Points on a hilly landscape, in no order, each with its height.
A climber steps from a point to whichever of its 2 nearest points has the largest rise for the distance, and stops where none of them is higher. Distance is the straight distance between rows; heights are no part of it.
rabu (h 714): -4.58, +1.51, -0.42, -0.33, +3.97, -2.86, +4.92, -0.46, +1.35, -0.43, -0.96, -1.13, +0.93, +0.05, +1.48, +1.12, +1.72, -8.69, -4.79, +2.02, +0.51, -4.31, +3.83
lalo (h 428): -1.27, -0.60, +0.10, -1.03, -0.51, -1.85, -4.01, -1.99, -1.00, -1.57, -1.36, +1.90, +2.78, -0.32, +2.56, -4.00, +1.07, -1.39, -0.36, -0.50, -0.59, -1.21, +5.34
Tad (h 627): -0.06, -1.88, +1.85, -1.67, -1.39, -0.24, -3.41, +2.52, +4.38, -2.40, -1.02, -4.41, -1.37, -0.98, +1.12, +1.91, -2.73, +4.12, +1.95, -1.87, +2.40, +1.88, +1.48
Gofas (h 402): +3.57, +1.31, +0.75, +0.85, +0.03, -0.02, -0.94, -3.04, +2.19, +0.48, +2.35, +3.50, -0.63, -1.76, +0.41, -0.03, -2.47, -1.55, -0.85, -3.55, -0.84, +0.02, -2.30
fod (h 545): +3.90, -4.03, +0.79, -0.54, -1.57, -0.74, -4.16, -0.53, +1.69, +0.69, +0.96, +1.62, +0.57, +2.06, -2.02, +4.14, -3.87, +1.03, +5.34, -1.07, +2.49, +3.35, -0.83
mok (h 634): -1.05, +3.49, +0.89, -2.40, +0.17, +1.22, -2.02, -1.28, +1.43, -0.80, +2.42, -0.04, -1.36, -0.72, -0.15, -0.16, +4.12, +1.04, -1.82, +0.36, -0.42, -0.35, -1.81
Napo (h 386): +0.98, -1.30, +1.49, +0.08, -1.53, +0.50, +1.59, -3.51, -2.21, +1.77, -3.20, +3.21, +1.13, +0.02, -0.82, +1.32, -1.24, +4.30, +2.20, -1.18, -1.17, +2.24, -2.96
res (h 302): +2.19, -2.83, -1.78, -2.75, -0.58, +0.09, -0.17, -1.05, -1.37, +1.73, -0.43, +3.91, -1.61, -1.07, -0.03, +2.00, -4.39, -1.39, +2.66, -5.39, -1.94, +0.90, -1.29
zage (h 598): -2.00, +0.81, -1.64, -2.01, +4.30, -1.57, +0.47, +1.74, +2.26, -1.29, -3.35, -0.93, +1.71, -1.31, +0.77, -0.87, +2.10, -6.88, -2.09, +3.82, +0.24, -2.87, +4.88
fus (h 882): +0.63, +2.43, -2.41, +0.09, -1.84, -0.57, +0.32, -0.01, +2.56, +2.30, -1.55, -1.17, +0.33, -2.21, -0.34, +0.64, +0.09, -0.13, +0.35, -3.50, -2.35, -0.50, -0.32
Kabe (h 635): -0.15, -0.28, -1.95, -0.35, +0.27, -3.50, -2.83, +1.38, -2.12, +0.63, -0.27, +0.24, -2.65, +3.73, -3.67, -3.64, -1.86, +5.73, +3.40, +3.40, +3.54, +3.73, +0.46
gefi (h 307): -5.62, +2.02, -2.33, -1.15, -0.80, +3.38, +1.58, +4.10, -1.79, +0.47, -3.14, -2.12, -0.40, +1.47, +1.58, -1.52, +4.75, -0.41, +0.14, +2.00, -1.90, -2.57, +2.62
Nuli (h 755): -2.41, +1.57, -2.16, -1.50, -2.54, +0.93, -1.13, +0.33, +2.42, +1.44, -0.02, -1.47, +1.29, -0.57, +0.70, -2.09, +3.75, -1.52, +1.09, -3.17, -0.69, +1.31, +1.15
vigus (h 439): +2.20, -3.39, +0.99, +1.84, -2.73, -0.11, -2.01, -3.46, -2.59, -1.77, -2.42, +3.06, +3.77, +0.27, +0.06, +2.01, +0.25, +6.40, +3.01, -1.24, -0.67, +3.60, -4.37
semuv (h 683): -1.74, -3.28, -0.80, -0.21, +1.38, -2.16, +6.42, +0.36, -1.70, +0.05, -1.13, -0.46, +0.63, -2.00, +0.24, -0.80, +0.46, -7.39, -5.01, +0.26, -0.40, -1.24, -0.87
furig (h 546): +1.21, +0.93, -0.26, -0.10, +1.90, -1.00, -1.65, -4.73, +0.77, +1.20, +3.97, +1.63, +3.99, +1.39, +3.41, +1.35, +1.18, +1.09, +3.44, -0.63, +0.17, +0.43, +1.18
noles (h 359): +0.50, +3.10, -0.59, +2.75, +3.52, +0.90, -3.53, +1.11, -0.17, -0.59, +2.80, -2.55, +2.98, +0.27, -0.38, -1.31, -0.48, +2.58, +2.83, +2.14, -0.22, -0.46, -1.22
Delam (h 664): +5.44, -3.25, -0.37, +1.92, -0.64, +1.14, +1.98, +0.07, +0.32, -0.07, -2.03, +0.35, +2.31, -0.78, +0.04, -0.47, -1.01, +1.27, +0.48, +3.05, +0.48, +0.01, -1.74
zumu (h 487): +4.22, -2.63, -1.09, +2.69, -2.62, +1.46, -1.28, -0.42, +0.53, +2.19, +0.71, +4.82, +0.91, +2.05, -2.61, +1.87, -4.07, +2.46, +3.68, -2.82, +2.37, +2.67, -1.43
Mulep (h 875): -3.59, -0.17, -1.37, -1.08, +3.76, -3.29, +4.00, +0.47, -3.02, +0.31, -2.08, +0.59, +0.06, -0.35, -1.58, -0.59, +2.94, -9.15, -5.30, +1.98, -1.31, -4.13, +0.85
Gizi (h 153): -3.18, +1.78, -0.23, +0.22, -1.40, +0.13, +4.06, +0.20, -1.06, +3.85, +0.29, -1.39, -1.45, -4.13, +0.05, +2.73, -0.24, -2.38, -1.84, -1.15, +0.91, -3.13, +1.53
Gem (h 558): -2.34, -0.16, -2.66, +2.55, -0.78, -4.38, -4.86, +0.54, -1.64, -1.80, +1.65, +0.45, -1.97, +3.21, -2.07, -1.08, -3.85, +7.71, +4.80, +2.08, +3.95, +4.30, +3.67
numin (h 182): -2.89, -0.42, +1.36, -0.84, -0.56, +0.85, +0.06, +1.65, -0.46, +0.90, -0.99, +1.05, -2.21, -2.56, +3.85, -0.86, +2.13, -2.77, -3.95, -3.23, -0.86, -3.17, +4.24
Fad (h 610): -1.21, +0.92, +0.61, -0.71, +2.85, -0.17, -0.32, -4.17, -1.68, +1.99, +4.00, +2.27, +0.25, +3.96, +1.65, +0.75, -0.43, +4.34, +3.69, -1.57, +1.80, +2.09, +1.81
Zono (h 197): +3.30, +1.25, -2.51, -0.74, -0.04, +0.53, +2.96, +3.80, -0.19, +2.83, -1.58, -0.86, +0.03, -0.64, +3.19, -1.69, +1.99, -1.59, -3.40, +4.38, +4.09, -2.08, -1.83
Vade (h 861): -3.44, +4.37, +0.97, -1.05, +1.59, -2.57, -5.20, +0.45, +2.07, -1.80, -1.84, -1.58, +1.27, -1.43, -0.44, -1.27, +0.98, -1.87, -2.37, -5.06, +0.61, -2.61, +1.14
fom (h 369): +1.58, -0.68, +1.11, -2.55, +0.31, -2.02, -1.10, -1.80, -2.31, -1.28, -1.02, +3.22, -0.61, +0.21, +2.01, -3.19, -2.83, -2.13, -1.67, +0.33, +1.27, -1.74, +2.63
medi (h 747): -4.25, +1.86, +1.67, -1.79, +1.92, -0.56, -2.02, -1.05, -1.23, +0.34, -0.25, +0.77, +1.99, -2.60, +1.65, +0.02, +2.12, -0.52, +3.50, +0.57, +1.53, +1.07, +1.16
riba (h 390): -1.53, +3.03, -0.81, +0.94, +3.53, +2.15, -1.49, +1.85, +1.04, +0.01, +1.37, -3.00, -1.19, +3.03, +0.38, -1.42, -0.62, +1.77, +0.92, +3.91, +0.58, -1.21, +2.70
nog (h 226): +3.66, -4.83, -2.20, -2.32, -4.07, -0.56, +1.14, -0.44, +0.12, +1.99, -2.36, -0.46, -0.99, -0.08, -0.46, +0.58, +0.09, +0.66, +1.17, +0.07, -1.68, +1.03, +4.15
Bof (h 217): -1.61, +0.43, +2.23, -1.03, +0.09, -4.10, -1.34, -0.46, -2.90, -1.59, -3.32, -1.16, +0.41, -2.03, -3.09, +0.68, +1.20, -2.88, -1.35, -1.27, -1.51, -2.56, +0.88
Fekim (h 562): -0.71, +5.28, +0.98, -0.41, -2.25, -1.49, -0.50, -3.17, +1.62, +0.71, +1.31, -0.64, +0.70, +0.06, -0.31, +0.97, +4.76, -2.74, -3.81, +0.50, -2.02, -2.40, +1.34
mon (h 900): +2.57, -2.12, -3.34, -1.84, -2.89, -0.52, -0.13, +0.90, -3.22, +1.26, -1.87, +2.14, -1.43, +3.11, -0.85, -1.60, -2.35, +2.54, +3.88, -1.32, -0.30, +3.12, -0.92
kipu (h 749): +2.65, -4.21, +0.37, +1.71, -2.09, +0.37, -2.73, +1.62, +2.90, -2.71, +0.63, -3.38, -0.15, +1.55, -0.21, +2.86, -1.74, +4.77, +3.79, +1.53, +1.79, +4.42, -0.25
zovon (h 750): -2.21, +0.00, +1.89, -2.91, +1.58, -0.76, -3.38, +0.00, -1.53, -0.35, +2.05, -0.92, +0.06, +0.29, +0.10, +0.80, -1.82, +0.94, +3.94, -2.88, +1.03, +0.06, +1.10
Katu (h 328): -6.19, +1.74, -1.38, -1.79, +1.01, +3.22, +4.71, +3.58, +1.07, +0.14, -5.28, -0.50, +0.54, -0.36, +0.70, +0.03, +5.94, -3.58, -3.35, +2.30, -0.54, -1.75, +0.65
deru (h 187): -3.55, +2.64, -1.97, -0.02, -1.42, +0.91, +5.28, +0.16, -0.23, +2.50, +2.47, -0.38, +0.47, -2.86, +4.09, -0.67, -0.19, -4.60, -2.16, +2.53, +2.89, -2.52, +2.11
kol (h 502): +1.27, -0.26, -0.57, -0.52, -1.58, -2.48, +6.11, -0.07, -0.86, +0.55, -1.08, +2.31, +1.00, -1.70, +1.51, -1.26, -3.46, -4.98, -5.81, +1.96, +0.76, -1.97, -3.18
Tader (h 258): -3.83, +3.72, +0.06, +0.33, +0.08, +2.79, -0.70, +1.26, +2.10, -1.33, +2.57, -4.61, -1.35, +6.60, +1.23, -1.11, +1.06, +6.79, +1.42, +0.32, -1.03, +3.09, -0.04
dadeb (h 348): +0.77, -0.93, +2.60, +1.49, +0.64, -0.15, -1.22, -2.46, +1.01, +0.15, +1.99, +2.26, +3.22, -3.16, -0.89, +2.40, -2.75, -0.76, +3.51, -6.02, -1.34, +0.41, -2.47
tupe (h 44): -0.38, +2.16, +0.17, +0.88, +0.28, -0.87, +3.81, -1.07, +0.48, +0.83, +2.01, -2.34, -3.56, -3.57, +0.02, +2.75, +0.25, -4.16, -7.05, +4.73, +1.86, -3.19, -0.16
gane (h 774): +3.75, -1.76, -0.80, +0.64, +0.94, +2.37, +0.91, +1.79, -2.72, +1.65, +1.29, +2.14, -2.45, +1.59, -3.25, -1.21, -2.25, +1.37, +1.77, -0.55, -0.67, +2.09, -1.04
bul (h 265): +5.33, -4.51, -1.62, -0.59, -3.40, -1.30, +1.06, -0.56, -0.81, +1.72, -3.35, +2.24, -0.56, -2.24, -0.20, +2.75, -3.26, -0.60, +1.34, -1.38, -1.87, -0.57, -0.25
rik (h 470): -0.09, +2.73, -1.29, +1.32, -0.52, +1.65, +5.93, -0.06, +1.87, +2.44, +2.34, -0.21, -1.82, +1.83, -1.00, -1.64, -0.57, -3.14, -1.90, -0.79, -3.45, +0.63, -2.36
zis (h 252): -1.16, -2.49, +3.46, -1.36, -0.93, +2.25, -1.39, +1.66, -3.30, -3.73, -0.82, -2.24, -1.01, +1.09, -2.72, -2.11, +3.58, +1.31, -3.67, +1.62, -1.18, +0.02, -1.45
Vovun (h 718): +1.81, +1.89, -3.76, +0.22, -1.60, -2.56, +2.24, -2.78, +1.68, +3.20, -0.29, +0.49, +0.77, -3.29, +0.04, +2.19, -0.51, -3.62, -2.88, -1.45, -1.58, -2.41, -1.62
fuf (h 638): -2.95, +0.14, +3.43, +0.05, -0.43, -1.23, -4.02, +0.40, +3.33, -1.72, -2.17, -3.61, -0.81, -1.46, -0.05, +1.30, -2.60, +2.57, +0.90, -3.17, -1.73, +0.17, +2.64
telop (h 571): +5.79, -5.22, -0.70, +4.14, +0.41, +1.07, -1.46, +0.81, -0.74, -1.52, -1.23, +1.83, +1.51, +0.27, -1.11, +0.22, -2.57, +5.09, +3.31, +1.64, -0.17, +2.60, -2.83
fesa (h 525): +7.13, -2.11, +0.58, +1.26, +0.70, +0.09, -2.59, -0.09, +5.00, -1.36, +1.79, +1.15, +0.52, +2.56, +1.87, +1.14, -2.46, +0.22, +0.82, -0.59, +1.12, +0.97, -0.93
Tok (h 215): +1.15, +1.16, +0.21, +0.26, +1.43, +2.31, +2.80, +2.72, -0.53, -0.64, -1.19, -1.92, +0.69, -2.08, +1.16, -1.32, +1.13, +1.19, -2.25, +3.16, +2.01, -2.60, -4.22
loz (h 500): +2.20, -3.79, +0.75, +3.04, -0.75, -0.50, -4.65, -1.38, -3.56, -3.94, -0.62, +1.49, +1.18, +1.54, -1.28, +3.09, -2.99, +6.93, +3.30, +1.18, +0.75, +2.66, -3.49
tume (h 86): -2.68, +3.73, +0.36, +2.83, -0.58, -1.83, +5.95, -2.18, +0.16, +1.89, +1.61, +1.07, -3.86, -3.94, +1.83, +0.44, -1.08, -3.12, -5.71, +4.11, -1.85, -1.45, +0.95
Moda (h 785): +5.13, -5.40, -0.75, +3.16, -2.43, +0.19, -0.20, +0.06, -1.56, +0.26, -0.89, -1.60, +2.37, +0.30, -3.18, +3.58, -0.35, -0.58, +2.34, +2.18, +1.60, +0.03, -4.09
Kiz (h 290): -5.94, +3.94, -0.51, +0.17, -0.30, +5.08, -2.48, +4.15, -3.36, -1.88, +0.74, -0.32, +0.20, +2.33, -0.07, -2.99, +5.66, +1.57, +0.40, +1.26, -2.85, -0.88, +2.90
kulet (h 398): -2.12, +2.39, +0.67, -1.76, -1.99, +0.19, +5.52, -0.40, +0.59, +1.95, +1.55, -0.26, -2.89, +0.20, -2.29, -1.12, +2.28, -3.93, -3.87, +1.92, -0.60, -0.64, -2.93
nizum (h 459): -1.38, -1.80, +4.95, -0.15, +1.98, +0.13, +1.06, -1.33, +4.80, -1.51, -1.13, -0.61, +1.05, -1.58, +0.74, -0.56, +0.48, -1.62, -1.06, +0.89, -0.68, +1.20, +3.50
mumap (h 537): -3.94, +0.59, +2.34, -2.85, +4.00, +0.78, -0.49, +1.48, +2.25, -0.41, -2.12, +0.13, -1.40, -2.58, -0.38, -0.28, +1.89, -3.45, -1.14, +2.51, +0.65, -0.31, +2.80
Vuvik (h 235): +0.93, -0.24, +1.82, +3.36, +0.03, +2.66, +1.55, +3.28, -1.91, -0.84, -2.45, -2.49, +0.73, -0.07, +0.03, -4.45, +0.06, +5.74, -0.54, +1.28, +1.42, -0.85, -4.09
Kefe (h 183): +0.47, -3.09, +2.68, -0.07, +0.02, -3.34, +1.19, -1.66, -0.48, -0.45, -0.79, -1.56, +1.21, -1.86, -0.95, +2.90, -0.43, -3.27, -2.18, -3.81, -0.50, -3.47, +2.98
Rezav (h 460): +7.27, +0.40, -0.26, -1.13, -0.30, -1.63, -3.25, -2.61, +0.62, +0.60, +2.33, +2.59, -1.45, +2.63, -0.78, +1.65, -1.94, -0.14, -0.82, -0.04, +0.42, -0.80, -2.61
kivi (h 276): -0.23, +1.64, -0.16, +1.92, +1.66, +1.74, +2.65, -1.75, +0.42, +0.60, +4.28, +2.82, +0.10, -3.19, +2.90, -2.64, +1.89, -4.77, -3.36, +4.05, -0.95, -0.72, +0.04
Galov (h 161): -1.50, -3.37, +0.51, -3.11, -0.98, +0.11, -0.63, +0.35, -0.44, -0.20, -2.47, -1.99, +0.28, -1.05, +3.35, +1.23, +3.19, -2.02, -3.03, -4.81, -0.23, -3.03, +7.38
nogi (h 126): -2.47, +4.90, +1.63, +0.84, -1.21, +0.03, +3.54, -1.91, -0.83, +1.95, +2.04, +3.05, -3.25, -3.41, +0.74, -0.42, -1.30, -0.81, -3.57, -0.23, +0.23, -2.93, +0.22
moga (h 206): -1.76, +0.53, -0.02, -0.49, -1.09, +2.03, +0.59, +0.85, -3.26, +0.28, +1.64, +0.63, -1.33, -1.54, -0.21, -2.32, +2.65, -4.02, -4.10, -1.19, -1.10, -2.67, +1.47
Seg (h 485): -2.44, -2.59, -2.30, +0.94, +0.33, -3.76, -3.89, +0.71, +0.50, -2.76, +3.38, -0.01, -2.49, +3.20, -0.90, +1.79, -3.63, +7.12, +5.71, -1.88, +1.82, +7.53, +2.24
Pilo (h 322): -1.73, +1.68, -0.29, -1.81, +2.75, +3.32, +4.02, -0.30, +1.12, +0.05, -0.17, +2.34, -1.60, -2.93, +0.74, -1.40, +3.28, -4.95, -2.73, +4.84, -3.09, -0.18, -0.77
rinuf (h 464): +5.11, +1.29, +0.91, +0.70, +3.28, +1.43, -0.99, +0.27, +3.25, -0.79, +2.98, -0.44, -2.26, +4.05, +1.20, +2.60, -3.13, +2.92, -1.37, +0.46, +3.44, +0.32, -0.93
fese (h 684): -2.57, +1.03, +1.00, -2.67, +0.30, +1.52, +0.68, -1.00, +0.06, +2.58, +0.70, +2.40, -0.17, -1.84, -1.00, +1.40, +2.83, +0.19, +1.81, -0.57, +0.30, +0.91, -2.14
deput (h 238): -4.73, +4.49, +0.76, -0.78, -0.67, +0.91, -0.11, +0.52, +3.44, -0.79, +2.12, -4.00, +1.12, +4.83, +1.55, -0.45, +3.97, +2.87, +0.91, -1.59, -0.33, -0.40, +0.75
lura (h 566): +1.15, +1.89, -0.39, +3.94, +2.23, +2.83, +5.53, -2.00, +0.22, +1.46, +3.91, +0.94, -1.03, +0.32, -1.67, -0.62, -2.66, +0.97, +0.07, +0.85, -3.00, +0.26, -3.08
lipe (h 486): +0.09, +0.23, -0.85, -2.01, -0.05, -0.51, -2.39, -2.50, -0.63, -0.12, +0.01, +0.38, +4.77, +2.58, +4.89, -1.66, +1.25, -1.06, +2.50, -0.39, +0.78, +0.14, +2.37
mulug (h 918): +4.43, -5.88, -2.60, +1.54, -2.83, +1.13, -1.38, +2.44, -1.12, +0.60, +0.44, -4.10, +2.03, +0.83, -2.21, +2.68, +0.48, +3.16, +4.67, +0.89, +1.18, +2.82, -2.44
Vunit (h 323): +1.58, +3.37, -0.95, +3.00, +1.60, -1.12, -2.09, -0.32, -0.70, -0.74, +0.41, -2.21, +0.33, +2.45, -1.28, -0.19, -3.26, +4.22, +1.91, -0.76, -2.89, +1.17, -2.46
giti (h 355): -5.41, +3.65, +0.40, -1.46, +1.71, +2.52, +5.06, +2.13, -1.03, +0.60, -1.15, +0.81, -3.53, +1.02, -0.98, -1.14, +2.55, -4.19, -2.55, +2.94, -0.79, -1.22, +0.24
keke (h 617): +3.34, -2.83, +0.74, +2.37, -0.75, +0.41, -3.46, -0.10, +1.51, -1.11, +0.56, +0.47, +1.48, -2.51, -0.17, +4.47, -2.40, +1.03, +3.03, -0.97, +3.91, +0.81, -0.67
toli (h 341): +0.02, -1.89, -0.77, -2.54, -1.05, -0.44, +0.83, -2.90, -2.36, +3.28, -3.06, +5.82, +1.03, -1.41, +1.53, +0.77, -0.12, +0.98, +2.60, -2.71, -2.89, +1.69, -0.37
fug (h 228): +0.82, -1.12, +1.43, -1.68, -1.99, +0.92, -1.01, +1.15, -3.75, -0.97, -1.30, -0.03, -2.64, -0.19, -1.60, -2.75, +3.14, -0.80, -5.29, -0.72, -3.88, -4.15, -0.33
digok (h 424): +1.62, +2.79, -0.34, -0.56, +3.71, +1.51, -1.86, +1.15, +3.61, -1.49, +0.90, -4.43, -1.43, +3.76, +2.59, +0.65, -1.36, +4.72, +0.07, +3.48, +4.05, +0.90, +0.08
Duz (h 244): -2.31, -0.34, +0.06, +0.84, +0.67, -2.19, -2.27, +0.61, +0.39, -0.25, -1.36, -1.35, +2.47, -2.45, -4.91, -1.48, +2.54, -4.00, +1.81, -1.03, -0.87, -0.84, +0.69
Zifa (h 748): -3.98, +3.95, +3.81, +0.39, +0.49, -1.96, -4.66, +1.59, +5.12, -2.43, -3.40, -1.42, -0.82, -2.45, +1.17, -1.02, -1.40, -0.06, -0.70, -4.95, -1.04, -2.23, +4.46
Lovu (h 678): -0.34, +0.55, +1.85, -0.09, +1.22, +0.92, -1.60, -0.91, +0.64, +1.50, +4.31, +0.35, -0.94, +1.09, -0.74, +2.77, -2.94, +1.96, +3.41, -1.91, +4.37, +0.93, +2.20
Dob (h 524): +1.46, -3.76, +2.86, +1.74, +0.52, -0.27, -1.81, -0.48, +3.58, -1.74, -0.40, -0.87, +2.90, -3.26, +1.20, +1.47, +0.52, -1.72, +0.67, +0.09, +0.39, +1.17, -1.27
tani (h 310): +0.03, -0.14, +1.24, -0.07, +0.33, -2.11, -2.96, -2.20, +0.27, -1.43, +1.61, +0.47, +2.27, -0.60, -3.24, +1.12, +0.34, -0.33, +2.93, -4.02, -2.90, +2.55, -3.77
Vadet (h 254): -1.47, +1.47, +0.29, +0.36, -0.45, +2.45, +0.61, +3.27, -5.17, -0.73, -2.17, -1.99, -0.02, +1.96, -0.22, -5.12, +1.00, +2.71, -1.38, +1.41, -0.50, -2.87, -1.38
navu (h 273): -4.66, +0.38, +2.71, -1.11, +0.38, +2.31, -1.22, +3.13, -5.82, -3.48, -0.41, -2.32, -1.07, +1.60, -1.22, -2.44, +2.41, +1.30, +0.36, +0.57, -2.74, -1.16, +1.11
Kod (h 275): -0.75, -1.37, -0.08, -0.67, -1.11, -1.58, -4.97, -0.17, -0.20, -2.98, +1.90, -1.98, +1.32, +0.27, -4.41, -1.21, +3.34, -1.45, +2.01, -0.30, -0.97, +2.50, -1.44
renu (h 400): +2.26, -0.50, +0.88, -0.88, +0.82, -2.28, +3.04, -0.45, -2.84, -0.34, -2.73, +2.16, +1.45, -0.43, +4.34, -0.72, -3.71, -2.23, -2.15, -0.10, +2.66, -3.88, -1.84
lugom (h 179): +1.51, -3.04, -2.38, -2.36, -0.38, +0.97, +2.65, +3.17, -0.23, +1.73, -2.89, -0.90, -1.33, -3.67, +1.43, +0.88, +2.10, -2.60, -1.60, +3.39, +1.96, -0.32, -0.52
fiza (h 580): +1.08, +2.84, +0.81, -0.28, -2.21, -3.11, +2.71, -3.78, +2.69, +1.08, +0.40, -0.34, +0.71, -0.41, -0.19, +2.37, +2.74, -3.91, -5.44, -4.46, -1.36, -1.70, -1.86
mepog (h 227): -0.15, +2.52, -2.07, +1.63, +1.02, +1.72, +3.57, +0.41, +2.98, +2.93, +1.77, -0.95, -0.98, -1.31, +4.09, -1.59, +0.83, -2.95, -3.47, +3.91, -0.44, -2.01, +2.77
rudoz (h 284): -1.69, +2.16, -0.08, +2.55, +0.96, -0.21, -2.01, +0.34, +1.12, -2.74, +0.98, -2.92, -0.11, +5.13, +0.38, -1.89, -2.05, +8.09, +3.22, -0.28, -1.44, +4.15, -2.36
nenib (h 667): +5.56, -0.71, -1.55, +5.21, +2.48, +2.76, +1.80, -1.22, -0.52, +0.92, +3.44, +1.28, -0.96, +2.00, -3.30, -1.07, -1.99, +2.60, +0.87, +1.55, -3.66, +1.83, -1.84
Pog (h 440): +1.31, -3.13, -0.81, +2.30, -2.62, +1.52, -2.93, +0.37, +0.67, -2.06, +0.27, +4.24, +1.84, +2.80, -3.27, +3.83, -4.58, +4.58, +5.03, -4.39, +4.95, +5.29, -4.86
Fakib (h 198): +3.93, -3.31, -3.87, -4.85, -1.04, +1.31, +1.10, +1.84, +0.35, +2.09, -0.52, +2.02, -1.79, -1.95, -0.53, -0.40, +2.21, -2.37, +0.43, +1.49, -1.43, +0.49, +1.62
tel (h 742): +1.33, -3.10, -1.95, -0.09, -3.70, -3.22, -1.10, +1.45, -3.45, -1.75, -1.64, -0.05, -0.74, +5.31, -1.33, -2.36, -3.36, +6.23, +4.37, +0.56, +2.15, +4.70, -0.13

Call two points neighbours if one is among the 2 nearest of the other. Go from one point of each pair to the other, from neighbour to neighbour, staying as high as possible. Name the lowest point that can't be avoided.
fus, Mulep => fom
keke, Mulep => nizum
fesa, Vade => Bof
Vade, mulug => Tad

Where does a climber stop that starts at each point below?
Fakib => mulug
fom => zovon
Kefe => fesa
Tader => fesa
